The views of a scene show one set of named points, each view turned or mirrored, and shifted as a whole, with a little noise and some points left out.
(in the rows, 128 means zero)

Scene 1
View 1
nofi: [121, 129, 149, 133, 177, 133, 122, 153, 215, 124,  89, 148, 185, 141, 166,
 142, 103,  48, 151, 113, 129, 108, 104]
lenu: [132, 149, 123, 110, 168, 143, 140, 156, 183, 120, 112, 120, 156, 151, 162,
 150, 120,  93, 137, 127, 134, 111, 130]
soviv: [141, 143, 107, 126, 141, 137, 124, 144, 168, 112, 133, 135, 153, 118, 129,
 143, 157, 111, 138, 128, 104, 139, 109]
doz: [139, 137, 140, 110, 126, 153, 140, 135, 135, 103, 125, 131, 153, 142, 165,
 135, 149, 107, 145, 135, 142, 145, 120]
Pok: [134, 108, 120, 137,  97, 123, 148, 119,  86, 105, 156, 161, 148,  99, 163,
 118, 169, 153, 140, 147, 103, 156, 106]
Guzof: [138, 128, 125, 121, 119, 138, 140, 132, 121, 108, 139, 139, 150, 124, 162,
 131, 155, 128, 139, 141, 122, 145, 114]
vezis: [147, 136,  99, 128, 119, 134, 124, 136, 144, 108, 148, 146, 150, 104, 123,
 138, 175, 129, 135, 134,  95, 153, 104]
Dofir: [128, 118, 131, 126, 125, 129, 152, 132, 121, 112, 138, 144, 153, 126, 175,
 126, 141, 129, 140, 142, 124, 131, 117]
begig: [130, 130, 136, 129, 149, 135, 127, 143, 175, 117, 112, 149, 168, 129, 156,
 135, 130,  85, 144, 123, 122, 128, 106]
diz: [126, 115, 125, 134, 133, 123, 149, 135, 128, 117, 137, 150, 157, 122, 172,
 128, 138, 126, 137, 138, 116, 126, 112]
pim: [130, 143, 120, 119, 174, 137, 137, 159, 195, 124, 110, 127, 162, 147, 157,
 148, 115,  85, 137, 123, 126, 106, 126]
zuziv: [140, 121, 137, 117, 103, 144, 151, 122,  93, 101, 143, 142, 147, 124, 174,
 124, 164, 137, 140, 147, 134, 156, 119]
fup: [144, 154, 105, 111, 154, 148, 128, 153, 178, 114, 125, 119, 150, 136, 134,
 153, 147, 108, 133, 128, 117, 131, 125]
View 2
lenu: [153, 169,  89, 142, 155, 132,  94, 137,  89, 121, 135,  84, 134, 160, 160,
 150, 147, 129, 148, 153, 153, 144, 115]
vezis: [123, 127, 128, 147, 126, 132, 136, 110, 143, 169, 121,  95, 147, 117, 129,
 119, 111, 145, 142, 114, 121, 145, 111]
zuziv: [102, 113, 145, 137, 139, 114, 136, 136,  78, 170,  84,  92, 144, 118, 119,
 110, 178, 116, 139, 127, 147, 148,  92]
nofi: [163, 176,  79, 156, 178, 133,  91, 110,  75,  94, 161, 107, 113, 144, 143,
 169, 127, 104, 145, 152, 163, 153, 166]
Dofir: [124, 136, 133, 134, 150, 123, 126, 140,  79, 154, 102, 101, 132, 115, 128,
 115, 170, 121, 158, 128, 148, 153, 110]
doz: [118, 133, 117, 144, 144, 117, 118, 127,  81, 146, 107,  84, 144, 147, 133,
 137, 160, 115, 129, 142, 152, 145, 105]
diz: [130, 142, 129, 136, 154, 129, 124, 138,  83, 150, 109, 105, 127, 109, 128,
 117, 165, 123, 165, 124, 146, 154, 120]
soviv: [135, 143, 113, 146, 138, 132, 122, 117, 125, 150, 132,  94, 141, 130, 139,
 134, 121, 139, 144, 127, 133, 145, 118]
fup: [142, 153, 100, 144, 138, 133, 107, 128, 122, 138, 132,  81, 145, 153, 155,
 141, 127, 143, 143, 139, 139, 142, 106]
pim: [159, 174,  88, 143, 159, 135,  91, 131,  93, 115, 147,  89, 128, 155, 158,
 152, 137, 129, 154, 151, 151, 148, 127]
Pok: [102, 108, 160, 133, 139, 122, 150, 131,  97, 181,  84, 108, 139,  87, 109,
  93, 166, 125, 156, 107, 136, 155, 105]
Guzof: [124, 132, 132, 138, 146, 127, 128, 130,  93, 154, 107, 102, 136, 117, 128,
 120, 155, 123, 151, 126, 142, 152, 113]
View 3
diz: [131, 132, 155, 141, 117, 161, 176, 141, 123, 132, 145, 118, 170, 130, 103,
 134,  87, 121, 117, 127, 131, 126, 138]
doz: [122, 129, 172, 138, 119, 144, 165, 136, 139, 124, 151, 126, 151, 126, 111,
 144, 107, 141, 140, 130, 123, 154, 147]
zuziv: [132, 131, 178, 158, 123, 158, 171, 153, 140, 157, 136, 128, 151, 128, 107,
 160,  94, 159, 137, 129, 125, 118, 157]
fup: [112, 161, 137, 106, 122, 114, 159, 125, 127, 119, 155, 117, 164, 127, 118,
  98, 124, 122, 127, 140, 140, 160, 159]
pim: [111, 139, 138, 102, 115, 131, 164, 113, 122,  83, 170, 113, 169, 128, 112,
  97, 116,  93, 119, 130, 130, 183, 132]
nofi: [111, 120, 144,  98, 134, 159, 140, 104, 125,  60, 190, 109, 183, 122,  91,
 105, 120,  58, 122, 130, 132, 186, 119]
Pok: [140, 142, 164, 164, 125, 169, 170, 160, 127, 177, 126, 122, 170, 130,  98,
 156,  76, 147, 121, 137, 138,  81, 160]
begig: [118, 134, 151, 117, 134, 154, 145, 125, 129, 104, 167, 117, 178, 123,  96,
 117, 110,  93, 125, 138, 137, 152, 139]
Dofir: [132, 128, 163, 147, 114, 159, 175, 144, 129, 137, 145, 121, 162, 130, 105,
 140,  87, 132, 124, 127, 127, 127, 140]
vezis: [124, 169, 139, 127, 134, 138, 148, 147, 124, 162, 138, 119, 180, 126, 106,
 118, 107, 131, 123, 149, 155, 103, 175]
lenu: [114, 138, 144, 109, 111, 125, 170, 117, 129,  91, 166, 115, 160, 127, 117,
 104, 118, 107, 126, 129, 126, 185, 133]
Guzof: [128, 139, 159, 138, 123, 154, 163, 142, 129, 139, 146, 120, 170, 128, 105,
 134,  94, 129, 124, 134, 134, 125, 151]
View 4
lenu: [150,  98, 162, 100,  83, 141, 138, 122, 105, 113, 145,  83, 106, 117, 145,
 142, 118, 113, 126, 130, 147, 132, 102]
zuziv: [119, 111, 102,  86, 133, 168, 139, 122, 134,  93, 148,  95, 109, 115, 120,
 149, 157, 182, 103,  86, 172,  83, 147]
nofi: [127,  85, 184, 111,  69, 165, 151, 129,  83, 142, 108, 108, 118, 113, 164,
 122,  93, 105,  98, 136, 150, 140,  76]
Dofir: [126, 117, 130,  94, 136, 161, 138, 121, 114, 112, 149,  87, 111, 102, 128,
 147, 135, 170, 113,  92, 164,  95, 127]
soviv: [140,  89, 138, 105, 103, 139, 137, 135, 130, 127, 127, 119, 110, 151, 132,
 136, 148, 154, 131, 139, 138, 107, 126]
vezis: [130,  90, 123, 100, 119, 143, 135, 138, 142, 126, 123, 130, 110, 159, 122,
 136, 165, 176, 133, 133, 141,  88, 142]
fup: [151,  91, 147, 103,  86, 131, 134, 133, 125, 113, 141, 103, 104, 146, 136,
 143, 141, 130, 135, 142, 139, 122, 122]
pim: [148,  96, 172, 106,  85, 140, 139, 127, 100, 127, 136,  93, 108, 117, 151,
 139, 110, 113, 126, 137, 145, 137,  97]
Guzof: [127, 104, 128,  97, 126, 156, 139, 129, 123, 119, 135, 108, 112, 123, 129,
 142, 144, 170, 118, 108, 156,  93, 130]
begig: [126,  90, 155, 105,  94, 160, 144, 131, 105, 131, 119, 114, 113, 125, 146,
 130, 122, 137, 106, 126, 152, 117, 106]
doz: [129,  96, 123,  91,  96, 163, 140, 119, 125,  94, 145,  94, 109, 121, 136,
 145, 141, 143, 101, 107, 165, 108, 131]
Pok: [117, 107, 105,  93, 152, 160, 137, 129, 139, 120, 132, 119, 112, 132, 115,
 140, 162, 207, 117,  98, 160,  68, 149]
diz: [125, 113, 140,  99, 136, 158, 138, 126, 113, 127, 137, 100, 112, 111, 129,
 139, 131, 173, 119, 102, 156,  93, 121]
View 5
zuziv: [130, 144, 110, 144, 160, 108, 121, 117, 158, 118, 121, 121, 136, 170, 107,
 137, 194, 125, 149, 174, 161, 165, 134]
Guzof: [130, 137, 107, 138, 139, 105, 110, 129, 137, 128, 129, 125, 139, 164, 120,
 131, 161, 140, 130, 169, 144, 155, 132]
vezis: [136, 135, 113, 156, 134, 105,  87, 134, 148, 129, 136, 148, 106, 139, 123,
 146, 142, 146, 124, 186, 135, 156, 118]
Dofir: [126, 137, 109, 133, 145, 105, 119, 124, 135, 129, 122, 120, 154, 172, 116,
 128, 171, 135, 128, 167, 148, 160, 140]
lenu: [121, 101,  99, 140, 145,  97, 127, 136, 118, 132, 107,  78, 147, 192, 168,
 128, 122, 160, 118, 136, 136, 124, 150]
soviv: [131, 123, 107, 153, 130, 101,  95, 140, 137, 132, 130, 126, 114, 153, 143,
 136, 121, 154, 119, 167, 130, 140, 124]
fup: [126, 107, 106, 160, 141,  98, 106, 142, 135, 131, 117, 110, 111, 164, 163,
 143, 115, 165, 122, 158, 131, 131, 131]
diz: [129, 134, 110, 130, 135, 104, 114, 122, 127, 133, 126, 125, 159, 170, 117,
 124, 162, 139, 120, 165, 143, 158, 139]
Pok: [133, 155, 119, 138, 144, 108, 109, 115, 153, 127, 135, 157, 141, 147,  84,
 136, 197, 122, 137, 193, 152, 183, 130]
pim: [121, 105,  96, 137, 130,  98, 111, 144, 112, 133, 119,  85, 146, 185, 169,
 124, 102, 164, 110, 135, 127, 119, 142]
nofi: [120, 126,  81, 108, 108, 103,  88, 147, 102, 127, 138,  65, 162, 195, 172,
 103,  86, 149, 115, 121, 123,  99, 132]
begig: [126, 133,  92, 125, 123, 105,  93, 138, 122, 126, 136,  94, 144, 177, 146,
 120, 120, 141, 125, 147, 134, 124, 126]
View 6
fup: [103, 122, 112, 126, 104,  84, 135,  94, 126, 122, 146, 128, 151, 126, 140,
 116, 127, 134, 135, 126, 146, 147, 123]
Guzof: [135, 136, 137, 116, 124, 117, 138, 135, 134, 136, 155, 109, 155, 150, 156,
 139, 161, 127, 126, 114, 142, 163, 128]
vezis: [108, 136, 129, 116, 113, 119, 151, 108, 145, 105, 154,  82, 171, 147, 154,
 123, 153, 103, 127, 108, 127, 165, 141]
doz: [147, 120, 130, 104, 112,  91, 130, 132, 112, 137, 146, 125, 165, 144, 161,
 133, 150, 132, 124, 126, 158, 163, 117]
zuziv: [164, 132, 143,  95, 109, 118, 130, 140, 130, 150, 160, 108, 179, 164, 171,
 146, 185, 116, 114, 114, 145, 173, 129]
begig: [124, 129, 134, 129, 143,  95, 141, 138, 116, 115, 138, 122, 136, 135, 146,
 129, 120, 149, 139, 119, 155, 148, 113]
pim: [103, 124, 120, 140, 129,  82, 135, 114, 120, 120, 142, 143, 124, 118, 135,
 122, 112, 155, 145, 129, 153, 137, 113]
diz: [139, 140, 141, 123, 129, 125, 138, 143, 139, 142, 165, 117, 144, 151, 152,
 143, 163, 139, 128, 114, 139, 154, 126]
Dofir: [147, 138, 141, 116, 124, 122, 134, 140, 136, 149, 164, 119, 152, 156, 157,
 144, 170, 134, 124, 116, 144, 160, 128]
soviv: [105, 128, 120, 128, 113,  98, 142, 104, 130, 115, 146, 115, 150, 132, 143,
 118, 131, 127, 135, 122, 140, 152, 128]

Which points are out of place in each view (at most two, in the order of its rows)? Write none if all are in place.
view 1 | Guzof
view 2 | vezis
view 3 | doz
view 4 | Dofir, Pok
view 5 | lenu
view 6 | pim, soviv
